Each scene shows the same named points in several views. A view is turned or mirrored, and shifted as a whole, has a little noise and may leave points out.
In the rows, zero is written as 128.

Scene 1
View 1
gupul: [120 109 186 122  83 126 157  99  95 134 150  78 145 118  55 137 136 147
 132 111 109]
Mel: [129 104 132 139 106 134 165 101 124 138 149 103 121 127 109  94 129 130
 108 125 131]
zifug: [119 118 114 164 123 125 177  92 106 137 164 118 123 166 141  80 165 121
  97 136 119]
Rego: [127 176  70  79 128  99 138 135  51 152 103  98 136 161 133 117 168 141
 139 121 125]
Tapav: [113 138 105 124 121 119 166 115  91 139 135 108 128 156 125  98 161 129
 104 126 125]
Rom: [110 135 156 138  99 113 164  94  70 139 153  93 150 161  91 128 173 139
 126 120 100]
povos: [152 118  77 145 128 130 159  83 123 143 148 118 119 159 189  61 144 117
 106 141 138]
poni: [167  96 118 122 103 143 147  86 142 141 140  96 121 114 144  83 102 129
 122 126 146]
Pup: [111 140 145 102 104 134 155  65  83 115 114  91 146 161 150  95 168 151
  74 103 137]
busap: [115  75 182 181  90 139 185  99 136 137 190 103 120 120  62 106 131 126
 105 129 108]
peti: [ 76 147 160 128 104 106 175 137  56 142 148  93 140 148  35 148 182 145
 117 117  94]
beman: [143  95 177 140  82 135 155  67 115 131 159  85 146 129 107 110 128 140
 125 120 121]
zofi: [158 129  97 116 112 111 142 113  98 157 139  98 133 136 128 111 131 127
 158 133 121]
Verar: [149  92 154 153  90 129 158  88 119 146 171  93 136 121  98 112 121 128
 145 130 113]
garar: [ 72 167 146 112 111 107 171 112  39 125 127  96 146 179  87 129 207 148
  86 108 106]
vopar: [ 93 120 126 148 117 136 183 100 110 127 148 113 119 157 121  81 164 128
  62 123 130]
lono: [134 143 104 108 116 115 148 102  80 142 129  98 139 155 136 109 158 135
 131 125 124]
View 2
gupul: [160 198 154 108 184 132  97 121 120  88 129 160 185  95 179 142 185  80
 134  98 113]
lono: [135 165 155 129 143 120  96 125 106 130 141 108 117 111 139  97 161 114
 108 132 122]
vopar: [163 138 182 158 152 115  97 120 154  99 175 121 147 147 181 134 151 121
 112 137 150]
Mel: [144 157 147 144 166 121 111 124 137 106 143 122 136 121 171 141 168 109
 122 141 124]
peti: [171 168 181 106 184  89  46 107  84  97 170 143 204 109 155 118 180  77
 114  87 140]
Rom: [147 157 175 121 150 120  60 136 121  90 153 153 156 115 161 108 178 104
 118 121 121]
Pup: [163 183 195 137 119 151 114 129 147 114 155 125 127 127 167  91 136 126
 108 111 140]
poni: [128 171 122 152 164 141 156 131 154 114 115 111 104 114 175 156 163 119
 132 159 107]
busap: [156 143 145 141 195 118  89 128 164  56 143 168 180 121 209 187 195  93
 141 140 117]
garar: [176 165 212 114 141 110  51 115  97 113 183 131 173 123 148  77 153 100
  99  87 156]
zofi: [118 164 124 129 166 117 107 131 106 126 121 109 113 101 138 122 177 109
 118 148 104]
Rego: [133 170 160 120 147 104  90 114  65 160 150  76 113 108 106  77 154 113
  95 121 131]
Verar: [131 164 126 131 179 128 103 137 142  82 119 152 144 104 179 155 193  98
 137 144  97]
Tapav: [145 146 167 142 153 109  90 121 119 119 160 107 133 128 152 115 159 115
 108 137 137]
beman: [143 180 149 125 159 150 112 140 159  79 120 162 145 104 188 142 180 102
 137 130 105]
View 3
busap: [ 74 140 142 136 167  96  96 211 116 112 133 163 128  94 159  83  91 176
 154 115 150]
poni: [ 76 128 101 131 138  91 106 142 163 136 159 118 124 107 174 125 167 110
 145 122 138]
beman: [ 78 124 118 114 136 107 114 175 134  97 132 130 155 126 164 131 121 151
 159 124 157]
Tapav: [137 103 148 112 112  90 119 160 138 167 116 121 110 103 142 153 116 126
 134 131 128]
Pup: [117  86 122 101  78  97 138 148 131 134  89 110 124 124 153 178 122 132
 174  97 134]
povos: [119 138 109 104 127  78 124 131 157 208 161 130  95 112 159 158 156 116
 159 112 139]
Verar: [ 84 136 127 120 157 102 102 180 140 112 154 137 151 116 160 114 122 148
 138 145 153]
Rego: [170  74 156 104  85  96 118 139 156 165 110  89 127 111 131 182 131  87
  94 176 119]
zofi: [122 116 135 111 132  96 103 153 160 146 153 110 142 114 150 143 142 109
 109 171 138]
peti: [145  80 194 119 112 108 109 211 106 108  76 127 143  97 123 129  56 157
 110 156 128]
garar: [162  69 175  98  77 103 131 185 108 135  61 117 128 114 124 172  68 149
 137 132 127]
gupul: [ 92  98 150 126 131 113 101 197 125  70 107 124 166 112 151 114  94 152
 129 146 144]
vopar: [118 111 141 121 114  86 126 173 122 168 103 140  94  96 148 135 107 150
 168  90 129]
zifug: [120 129 133 108 127  84 121 162 135 183 133 139 102 106 149 145 119 141
 159 112 138]
Rom: [128 112 153  97 120 103 123 187 122 131 109 133 145 122 138 154  87 160
 143 140 148]
lono: [135 101 140 102 105  99 121 150 149 154 124 109 132 119 144 166 131 113
 124 151 134]
Mel: [ 96 118 130 132 135  93 107 169 139 137 129 130 120 100 158 117 127 134
 145 121 135]
View 4
lono: [104 143 118 120 117 116  95 143 117 129 131 118 139  90 132 167 121 153
 108 118 151]
peti: [157 130 152  83 147 133  67  83 130 151  47 131 157 109 100 133 117 181
  83  82 144]
poni: [143 135 151 141  95 134 159 195 103 145 141 118 146  70  89 169 112 129
 123 133 166]
zifug: [126 177  96 103 129 107 144 152 111 127 112 122 134  60  97 153 110 155
 106 138 178]
Tapav: [120 156 121 112 123 123 110 143 101 125 113 124 144  70 117 155 127 166
 105 132 169]
Mel: [152 149 137 114 116 129 146 160 107 144 107 124 146  68  83 155 109 145
 110 126 170]
Verar: [157 129 148 126 125 131 157 168 131 153 105 121 124  95  77 153  86 133
 126  96 177]
Rom: [138 147 110  93 139 111 109 123 142 148  85 122 130 103 103 146  96 152
 100  93 147]
beman: [161 134 129 115 110 124 160 165 138 170 106 118 134  97  74 156  86 123
 112 100 142]
povos: [100 185  84 124 117 103 154 182 104 111 151 118 126  47 118 167 114 147
 122 154 186]
busap: [194 148 150  97 135 134 177 150 125 161  60 129 134  75  45 134  83 145
 112 100 187]
gupul: [172 112 166 111 118 139 121 135 133 176  77 122 149 111  77 150  97 140
 101  83 135]
Pup: [127 165  84  94  94 103 119 138 119 160 122 114 156  79 114 168 122 141
  80 140  96]
garar: [130 157 101  73 135 112  61  83 129 149  73 124 157  98 125 145 125 177
  66 108 111]

In a view up to two points have been moved. Name them for each view, in the order of its rows, or write -.
view 1 => zifug, Rom
view 2 => Mel
view 3 => -
view 4 => poni, Tapav

Scene 2
View 1
vulus: [201 132 112 156 115 106 171  74 127  86 119 149 133 104 155 110 135 115
 100 147 140]
bup: [142 118 129 173 126 136 154 131 129 105 123 130 124 142 108  87 175 111
 117 168 140]
kagen: [180 123 114 122 115 120 167 121 150 123 139 145 181 128  84  82 141  52
 121 176 131]
fede: [213 155 111 197 107 100 206  64 118 111 113 176 117 124 159  72 148 112
 103 170 142]
fonov: [156 110 154 133 128 154 116 117 134 104  97 138 148 125 125 116 124 108
  63 149 149]
pumek: [182 123 128 125 128 107 102  69 112  95 141  90 121  71 153 126 184 119
  66 132  76]
saveg: [149 104 123 154 122 134 155 130 139  59 111 138 140 124 129 128 126 124
 125 145 175]
pubal: [162 120 130 151 122 132 149 112 130  94 117 137 138 124 126 103 146 108
  99 155 143]
valo: [182 126 122 148 114 130 178 117 147 106 105 173 164 138 114  95 110  83
 108 168 172]
bal: [168 123 131 129 124 128 138 114 138 143 140 126 162 124  90  78 171  64
  94 178 104]
tikuz: [183 123 123 130 117 126 162 110 146 109 120 147 166 120 109 101 126  78
 105 163 143]
suz: [107  80 112 125 131 146 153 189 159  69 138 117 173 146  58 113 147  80
 177 164 168]
Nove: [190 131 119 144 113 119 180 100 141 110 114 165 160 127 122  91 121  83
 105 168 153]
lofi: [144 103 125 133 127 139 146 145 146  93 124 129 158 134  91 105 146  89
 126 163 149]
bogag: [172 128 117 150 123 112 145  98 123 115 144 118 132 111 118  88 187  95
 107 165 100]
Podi: [145 117  96 164 128 106 171 131 130  93 165 108 128 125  94  82 210  96
 167 173 107]
gugir: [147  90 128 107 130 139 131 136 150  67 118 123 168 113 112 140 117 100
 116 139 156]
lopo: [157  98  82 150 127  90 165 116 127  13 155  91 119  86 145 145 171 140
 182 128 136]
puboz: [141 102 123 124 126 139 142 146 149  92 130 122 166 129  86 108 145  82
 128 160 145]
fotat: [137  97 126 144 134 128 122 127 128  61 131  99 123 110 127 131 170 133
 118 136 133]
nipu: [186 135 153 177 119 138 140  72 114  94  74 161 111 115 182 115 121 149
  36 140 158]
Kaluk: [136  95 137 130 132 144 124 139 139  70 116 119 142 120 114 132 138 115
 107 144 155]
Maz: [145 110 111 153 124 125 163 141 140  89 136 126 143 135  97  97 166  95
 144 166 140]
View 2
Kaluk: [149 117 136 134 120 114 117 184 118 112 139 131 123 147 137 112  81 122
 125 131 140]
suz: [109  73 144  81  87  80  65 225 151 110 150 132 104 180 135  93  45 105
 123 109 138]
Podi: [ 75 121 141 107  51 147  88 227 154 155 114  65 118 150 139 113  98 152
 110 135 131]
saveg: [151 117 134 115 113 102 122 157 138 136 134 135 132 135 133 101  79 122
 103 134 121]
bogag: [106 118 146 150  84 159 111 211 116 168 137  71 138 127 139 126 123 157
 127 138 125]
fotat: [140 147 123 149 116 134 131 180 122 101 115 118 115 147 137 125  90 135
 120 142 145]
pumek: [114 161 130 214 116 177 152 176  98 135 132  71 130 122 126 149 132 171
 154 149 138]
lopo: [ 76 165 113 136  79 113 143 136 196 126 102 100 105 155 112 119  63 155
 108 150 126]
fede: [146 121 154 118  78 149 132 152 128 240 132  79 172  75 140 106 138 156
  80 149  79]
lofi: [128  87 146 117  99 113  93 210 123 139 156 118 126 145 135 108  84 125
 128 121 128]
valo: [157  73 157 109 105 105 100 174 118 192 173 123 157 110 134  97  98 121
 111 124  96]
Nove: [142  81 156 125  98 118 108 174 118 200 172 107 157 104 128 105 109 135
 117 132  97]
bal: [113  81 158 146  90 151  87 241  93 169 170  81 140 127 137 119 126 143
 145 123 127]
bup: [139 117 147 103  86 141  97 215 117 155 120  98 138 133 153 107 107 131
  96 134 128]
pubal: [145 112 144 131 106 132 117 183 114 160 140 109 145 123 140 111 109 136
 113 135 121]
nipu: [209 143 143 157 142 152 161 135  80 174 127 124 167  82 148 114 137 140
  96 152 108]
tikuz: [127  69 158 131 100 116  96 193 114 183 184 106 149 119 126 109 104 134
 137 123 106]
kagen: [107  59 160 129  84 119  82 217 116 187 189  93 144 128 125 111 101 135
 143 118 106]
puboz: [123  85 143 121 101 110  91 212 122 136 158 117 124 148 134 109  83 124
 135 121 132]
fonov: [184 104 147 151 137 130 121 189  78 137 157 132 144 122 141 114 110 121
 132 130 131]
Maz: [114 106 144 103  79 121  94 207 140 149 137 102 125 145 139 105  90 131
 111 129 127]
gugir: [139  97 137 142 126  98 114 171 126 117 165 138 122 149 122 114  71 124
 142 126 130]
View 3
bup: [123 153 110 110 135  79 141 189  99  86 156 130  67  81 112 103 126 123
 141 122 148]
Kaluk: [110 153 118 139 172  96 124 181  95 108 176 174  98 117 118 115 100 125
 122 158 137]
saveg: [110 156 127 128 159 102 132 168 116 122 164 178  99  83 143  95 104 121
 125 156 126]
lopo: [101 184 140 110 129 128  89 151 164 164 187 139  93 143 157  76 154 139
 110 169 174]
fede: [132 121 116  68 103 100 201 123 138  94 149 118  70  30 119  74 163 136
  94 137 110]
tikuz: [ 93  99 109  91 115  69 154 143 102  80 155 155  90  92 131 141  99 135
 130 155 117]
Maz: [104 147 117 106 123  77 116 177 112 101 160 142  75 103 136 119 119 124
 148 136 156]
suz: [ 79 156 120 123 135  55  73 199 101 109 156 176  86 118 172 144  65 110
 189 137 163]
valo: [103 109 114  96 128  73 166 141 106  90 144 170  94  51 145 120  96 123
 134 151 102]
Podi: [108 158 118  88  94  75 104 179 125  98 164 101  52 126 127 113 149 132
 149 123 183]
pumek: [127 128 109 117 149 125 160 147 106  91 200 120  85 170  51 107 169 160
  62 171 147]
vulus: [119 125 123  94 128 112 172 128 131 109 167 144  92  81 121  89 146 140
  86 164 113]
Nove: [109 103 114  90 121  85 178 131 114  87 152 150  90  65 126 112 119 133
 110 155 102]
nipu: [147 136 113 127 181 129 211 150 101  92 169 164  98  48  78  67 139 134
  65 158  90]
gugir: [ 93 135 120 132 163  94 123 165 102 113 175 188 112 125 135 128  83 129
 123 173 125]
fonov: [119 127 108 137 177  94 169 173  75  80 169 175  99  95  91 122  94 128
 107 158 109]
bogag: [117 129 109  95 113  85 148 159 105  79 168 113  69 123  88 118 150 143
 114 141 154]
bal: [103 102  97  95 112  59 150 164  80  55 164 126  70 123  91 152 118 144
 129 136 139]
kagen: [ 85  97 106  80  99  56 143 144 103  73 153 144  81 103 133 155 101 135
 143 147 126]
pubal: [118 135 114 114 145  94 153 163 103  93 164 151  86  87 113 107 122 131
 117 147 126]
puboz: [ 95 133 112 115 138  71 115 177  91  92 163 162  88 118 130 140  93 125
 145 148 142]
View 4
Maz: [141 146 163 146 147 161 163 122 142  82 109 115 134 117 140 174 114 152
 147 155 163]
lopo: [157 165 178 139 215 155 179 105 133  58  94 130 139 121 172 253 142 166
 136 130 134]
bup: [146 131 153 126 120 155 156 115 135  95 124 108 153 120 125 158 106 151
 162 149 189]
pumek: [153 145 138  59 145 105 133  95 116  92 128 156 180 120 140 181 176 150
  66 150 136]
Kaluk: [126 125 104 126 158 160 156 106 143 123 107 119 134 134 153 175 103 144
 134 142 144]
fotat: [146 130 128 110 166 155 168  89 132 103 111 135 152 132 151 200 114 154
 126 150 147]
bal: [133 144 152 123  97 142 129 137 140  97 121 123 137 111 120 101 133 143
 104 184 162]
pubal: [125 132 128 119 133 137 135 123 135 102 120 111 141 118 136 160 131 143
 146 125 168]
puboz: [123 138 131 151 137 166 152 126 152 108 100 115 115 124 143 139 100 145
 132 166 147]
Nove: [107 144 138 138 124 129 112 156 140  90 116  95 122 104 131 134 148 139
 159 114 166]
Podi: [167 160 207 148 133 167 175 121 137  58 113 126 148 111 131 168 120 163
 137 182 176]
fonov: [111 116  84 100 128 134 124 112 138 135 122 114 140 128 139 145 119 134
 129 128 155]
vulus: [123 147 144 109 148 112 119 137 129  79 120 108 146 103 141 182 173 145
 148  94 159]
bogag: [150 151 169 109 119 136 141 121 129  79 124 127 159 109 126 150 146 151
 113 160 169]
kagen: [116 155 157 155 114 145 124 164 149  87 105 106 108 105 131 104 136 143
 128 165 153]
lofi: [123 136 131 149 137 165 151 128 149 107 105 111 118 123 145 143 102 146
 140 163 153]
suz: [126 140 141 194 159 205 182 129 167 106  87 109  90 132 158 150  59 150
 156 189 147]
saveg: [118 129 113 139 168 156 150 117 142 108 107 104 126 124 153 190 115 146
 166 112 155]
gugir: [108 134  97 138 169 154 145 121 149 120  96 118 109 130 161 163 113 141
 125 143 125]
View 5
fotat: [154 126 126  99 142 140 124 127 128 130  95 107 163 128 115 141 142 113
 169 123 124]
pumek: [148 123 106 167 169 156 126 155 132 157 109 123 219 168  53 131 137 106
 191 122 131]
suz: [126 143 125  84 103 107 114  76 151 136 133  83 109 102 212 148 156 136
 117 136 108]
fonov: [115 154  85 123 181 121 126 154 144 134  62 110 160 144  96 114 152 130
 121 104 125]
nipu: [ 92 148  98 115 211 129 117 157 125 116  19 105 167 151  30 102 135  85
 133  72 106]
Podi: [124 125 142 132 115 105  93  67 135 136 164  93 165 135 125 154 126  73
 176 136  86]
bup: [114 145 116 107 148  88  95 101 140 112 112  95 148 137 108 139 131  81
 141 126  90]
Nove: [ 54 156 106 153 169 114 112  91 145 150  93  81 151 140 110 112 144 100
 118  82  87]
bogag: [113 135 111 157 152 111 105 106 142 145 135 101 185 156  90 137 133  87
 163 128  98]
puboz: [113 147 105 123 138 110 115 104 152 143 118  94 141 128 157 131 154 129
 124 125 111]
kagen: [ 67 155 100 173 149 102 108  81 162 164 142  83 154 142 143 126 151 116
 115 111  93]
Maz: [111 137 125 117 131 109 105  86 139 133 125  88 146 127 138 140 138  95
 144 119  94]
saveg: [110 138 129  89 151 141 122 110 124 131  65  88 134 116 127 123 144 111
 134  91 109]
fede: [ 45 143 127 153 183 117  94  80 123 134  81  78 168 150  48 112 116  42
 149  65  60]
tikuz: [ 65 155 102 162 158 111 113  93 155 161 115  87 150 140 132 119 149 117
 115  97  97]
valo: [ 54 159 106 136 167 109 112  91 145 146  82  79 134 131 126 112 144 106
 103  80  90]
lopo: [143  96 177  99 118 193 126  83  97 155 103  89 165 112 127 147 131  91
 211  94 111]
lofi: [109 147 108 117 142 108 113 102 149 139 116  92 140 126 149 133 150 123
 123 121 107]
bal: [ 95 154  84 175 155  85 104 110 168 152 151 102 176 160 114 130 145 107
 127 140 102]
pubal: [102 145 110 124 162 117 112 114 139 132  90  96 157 139 100 125 139 100
 135 102 102]
vulus: [ 78 136 125 147 174 148 114 107 122 149  75  90 173 144  73 113 134  85
 156  72  95]
gugir: [123 139 118 108 150 152 133 122 135 150  78  99 146 119 144 127 157 137
 134 102 129]
View 6
bal: [157 175 133 141 152  82 128 107 166 142 131 127 133 104 132  87 113 161
 121 156 154]
Maz: [136 139 132 137 115  88 108 130 166 123 108 157 152 128 149 104 107 111
 113 110 141]
saveg: [104 115 125 114  88 131 106 145 142 112 122 150 137 151 154 111 136 114
 142  97 141]
lopo: [ 96  92 208  84 115  95  84 158 149  52 116 182 143 162 144 104 108  80
  93  90 136]
vulus: [122 116 157  90  99 130 118 151 155  99 108 128 115 133  90  89 138 162
 132 125 141]
pumek: [ 90 140 208 103 192 117 121 128 142  72 168 137 113 113  93  95 138 154
 138 159 160]
gugir: [120 131 129 103 105 123 110 128 127 123 161 140 129 159 192 102 138 122
 138 119 149]
fotat: [ 85 131 161 125 145 114 107 134 143  91 146 161 144 139 150 117 127  97
 138 113 148]
fede: [137 120 140 107  84 127 124 160 184 110  62 120 118 107  38  84 131 180
 128 122 132]
nipu: [ 72 122 123 112 106 178 129 154 146 103 124 115 109 124  63 110 173 174
 193 125 148]
Nove: [157 134 115 109  82 119 121 137 158 136 103 120 121 130 119  85 133 168
 127 127 140]
lofi: [137 147 116 134 111  98 113 124 153 138 130 144 144 136 174 102 119 119
 124 117 146]
Kaluk: [ 99 137 127 126 121 122 111 128 136 117 151 148 142 147 171 113 136 110
 148 112 149]
valo: [153 136  97 112  69 124 119 138 157 151 101 120 127 137 138  90 134 161
 133 119 140]
suz: [149 147 105 145  96  78  97 117 150 147 126 165 169 157 232 111  99  74
 103  92 139]
Podi: [141 145 165 144 143  57 105 128 182 105  94 170 162 114 125 102  83 100
  85 114 136]
puboz: [142 153 122 132 116  96 115 117 147 136 136 144 147 140 183 101 117 121
 123 122 147]
tikuz: [164 147 119 111  97 102 121 126 153 146 120 121 123 132 147  80 124 166
 117 136 144]

In a view up to two points have been moved. Name them for each view, in the order of its rows, or write -.
view 1 => tikuz
view 2 => fotat
view 3 => Nove
view 4 => Maz
view 5 => fonov, gugir
view 6 => -

Scene 3
View 1
fuf: [131 158  89  93 129 127 104 135 128 125 112 126 127 100 114 156 156 140
 138 151  96]
kefu: [133 185 100  97 116 133 108 141 124 132 116 110 137 102 125 164 134 125
 156 125  99]
Kopim: [114 173 100 125 108 141 105 156 134 144 113 123 118  83 123 151 100  96
 143 114 112]
zalu: [ 91 169 128 130  93 143 108 159 150 164 104 118  98  78 143 153  59  78
 141 130 123]
betad: [109 171 106 132 115 140 125 161 136 151 114 130 136 107 128 155  95 107
 136 126 110]
Puba: [ 94 147 113 112 112 134 120 161 139 165 104 144  97  68 118 152 103 111
 113 154 111]
bop: [120 217 159  45 111 124 141 135 121 163 113  91 134 121 159 207 125 164
 162 175  82]
gisul: [133 193 118  78 124 129 122 134 123 134 116 101 150 133 142 180 135 152
 159 155  91]
Kefo: [117 169 103 113 119 135 119 151 130 143 113 128 132 103 123 159 118 122
 137 136 103]
Vop: [108 141  88 144 116 140 101 157 143 136 106 140 116  92 116 133  99  94
 126 129 121]
mun: [114 176 113 101 103 135  96 143 139 146 105 110  99  74 130 157 106 102
 150 133 108]
vem: [119 197 111 156 114 152 123 159 142 126 121 102 177 165 156 158  64  97
 170 103 118]
Dafa: [ 97 166 133 119 115 138 134 156 143 160 109 125 130 125 148 166  80 120
 132 158 111]
Niz: [ 93 172 126 139 108 141 137 170 140 167 113 135 131 106 138 159  68 100
 130 131 115]
Gekiv: [105 158  91 147 111 142 118 171 135 154 116 144 124  80 109 142  93  89
 124 109 115]
View 2
gisul: [159 168 174 152 119 173 134 115 117 132 128  79  85 145 203 139 170 124
  98 140 122]
mun: [136 142 127 134 106 160 162 137 131 130 151 115  97 132 159 120 160 136
 141 167  86]
Dafa: [168 170 130 133 120 151 153 123 161 129 113  93 132 138 150 117 163 115
 114 127 101]
bop: [148 186 182 152 120 198 152  74 130 152 131  47 101 169 209 124 156 132
  93 147 100]
zalu: [151 159  93 118 107 154 174 142 168 130 138 114 126 129 129 111 165 134
 153 160  75]
Gekiv: [161 136  98 125 109 140 138 153 126 106 113 144 105 136 116 114 155 125
 147 143  91]
vem: [204 206 106 129 120 170 123 171 167 114  92 106  96 127 164 159 206 128
 134 136 125]
Kopim: [152 143 113 130 107 154 146 148 128 116 130 128  96 133 145 126 165 131
 145 156  93]
kefu: [145 141 152 146 111 165 132 132  97 120 137 115  75 144 178 133 163 132
 123 156 109]
Kefo: [153 149 139 138 113 157 141 132 123 123 127 110  96 139 163 128 162 125
 123 145 103]
Niz: [173 166 103 124 116 155 148 134 158 120 103 110 128 143 127 116 161 125
 131 135  90]
Vop: [153 125 114 130 107 125 145 162 132 109 131 143 110 115 131 121 165 115
 139 141 101]
betad: [168 154 118 133 114 152 136 143 134 115 112 118 106 138 143 124 164 122
 128 139 103]
fuf: [138 122 169 155 111 140 130 132  92 117 142 119  85 133 179 128 156 115
 108 141 119]
View 3
Puba: [132 130 147 161 148 134 156  85 118 101 154 150 101  56 122 141 126 169
 139 141 137]
Gekiv: [128 134 156 158 143 139 126 109 117  95 139 150 104  51 139 136  86 162
 115 102 133]
fuf: [104 103 139 161 111 152 180 134 136 131 126 136 108  65  89 146 144 139
 108 132 123]
vem: [132  88 117 196 111 133 115 142 132 112 117 129 130 103 178 107  47  97
  95 111 133]
gisul: [114  80 104 176  96 156 180 130 151 142 117 132 124  85 111 117 129 101
 126 159 119]
betad: [125 116 135 169 129 141 137 115 124 108 133 142 111  68 142 124  92 139
 119 123 134]
mun: [148  93 145 156 133 140 163  95 155 107 147 142 114  76 121 138 107 156
 133 128 113]
kefu: [119  92 134 150 105 163 170 126 151 125 120 140 113  66 102 131 117 134
 120 126 110]
Kopim: [137 106 150 156 132 142 143 108 142 104 138 144 111  68 132 135  91 154
 119 111 121]
Kefo: [119 110 133 166 122 146 155 119 129 118 132 141 111  64 122 130 114 137
 119 129 129]
zalu: [163 107 147 171 153 121 136  78 138  89 159 143 113  81 159 132  81 161
 138 127 128]
Vop: [128 121 161 170 145 124 141 120 117  98 147 138 100  67 131 152 104 166
 103 103 137]
Niz: [133 123 123 180 136 133 130  97 115 105 140 147 113  70 161 112  85 132
 135 145 143]
Dafa: [130 113 119 191 131 127 146 101 116 112 144 140 115  83 153 117 106 126
 135 157 146]
View 4
vem: [ 93  59 168 139  81 109 125  95 140 212 157 103 105 173  91  89  68  91
 150 104 122]
Puba: [105 148 141 104 124 148 134 168 129 164 137 114 104 118 100 126 123 143
 120 119 136]
Gekiv: [ 99 139 148 111 112 135  92 147 136 181 134 125  98 138  74 123 116 114
 146 106 140]
Dafa: [ 93 101 153 119  99 138 161 141 118 184 149 107 110 128 106 100  94 138
 125 118 120]
Niz: [ 94 104 149 109 101 138 132 152 126 192 149 118  95 133  83 100 104 128
 147 121 117]
Vop: [104 143 147 123 105 144  97 140 136 177 127 105 114 145  92 127 113 119
 133  98 158]
gisul: [107 101 177 135 136  86 179  94 135 156 151 116 114 130 147 124  72 120
  97 110 118]
kefu: [114 132 165 126 144  91 136 112 151 155 140 124 103 137 127 141  92 108
 108 107 134]
fuf: [109 150 170 133 138 103 138 110 130 142 132 117 121 127 135 146  95 119
  95  94 146]
bop: [111  83 171 114 151  85 227 117 138 156 171 122  97 114 159 115  72 139
  87 141  91]
Kopim: [113 127 149 114 123 121 114 139 155 178 143 114  96 148  99 128 108 112
 132 114 139]
Kefo: [102 128 162 123 123 115 134 123 131 166 141 120 109 131 113 127  98 121
 119 106 133]
betad: [ 97 113 157 118 108 120 114 131 132 186 143 123 100 142  86 112 100 110
 144 109 127]
zalu: [115 108 129 101 107 155 128 170 160 196 151  97  89 152  92 112 116 127
 140 132 134]
View 5
bop: [198 159 175 139 101 114 122 131 172 133 115 105  82 187  98  88  79 160
 145  98 104]
Gekiv: [125 121 126 134 140 175 122 124 125 139 139 167 130 115 138 102 150  75
 157 148 127]
Kefo: [147 124 144 135 125 147 110 119 143 139 146 136 115 134 120  97 132 110
 149 141 129]
fuf: [142 121 151 132 106 132  86 108 150 149 176 123 121 130 113  94 122 152
 142 154 127]
Puba: [125 126 148 132 121 153 142 151 128 145 138 140 124 117 157 112 129 111
 139 153 104]
zalu: [133 128 129 161 142 171 155 164 131 129  92 148 105 127 148 100 133  78
 156 135 129]
Niz: [159 132 144 129 142 154 145 137 135 128 115 152 112 136 135 108 142  63
 151 129 119]
Kopim: [132 123 125 152 133 171 117 128 139 136 127 153 116 125 126  91 134 101
 161 140 138]
gisul: [181 134 159 141 113 120  94 107 169 134 141 109  95 162  90  85 111 143
 147 123 137]
Vop: [122 107 130 142 137 159 119 131 128 140 143 143 125 108 142 101 156  87
 149 166 142]
mun: [131 127 131 166 123 165 123 144 144 140 117 139 105 130 133  89 119 127
 156 137 132]
vem: [190 120 134 147 160 148 107 103 159 113 105 139  92 154  87  85 161  41
 166 115 174]
betad: [150 126 140 134 136 154 119 121 139 133 133 147 115 133 121  98 143  82
 154 137 131]

In a view up to two points have been moved. Name them for each view, in the order of its rows, or write -.
view 1 => kefu
view 2 => Kefo
view 3 => Niz
view 4 => betad
view 5 => fuf
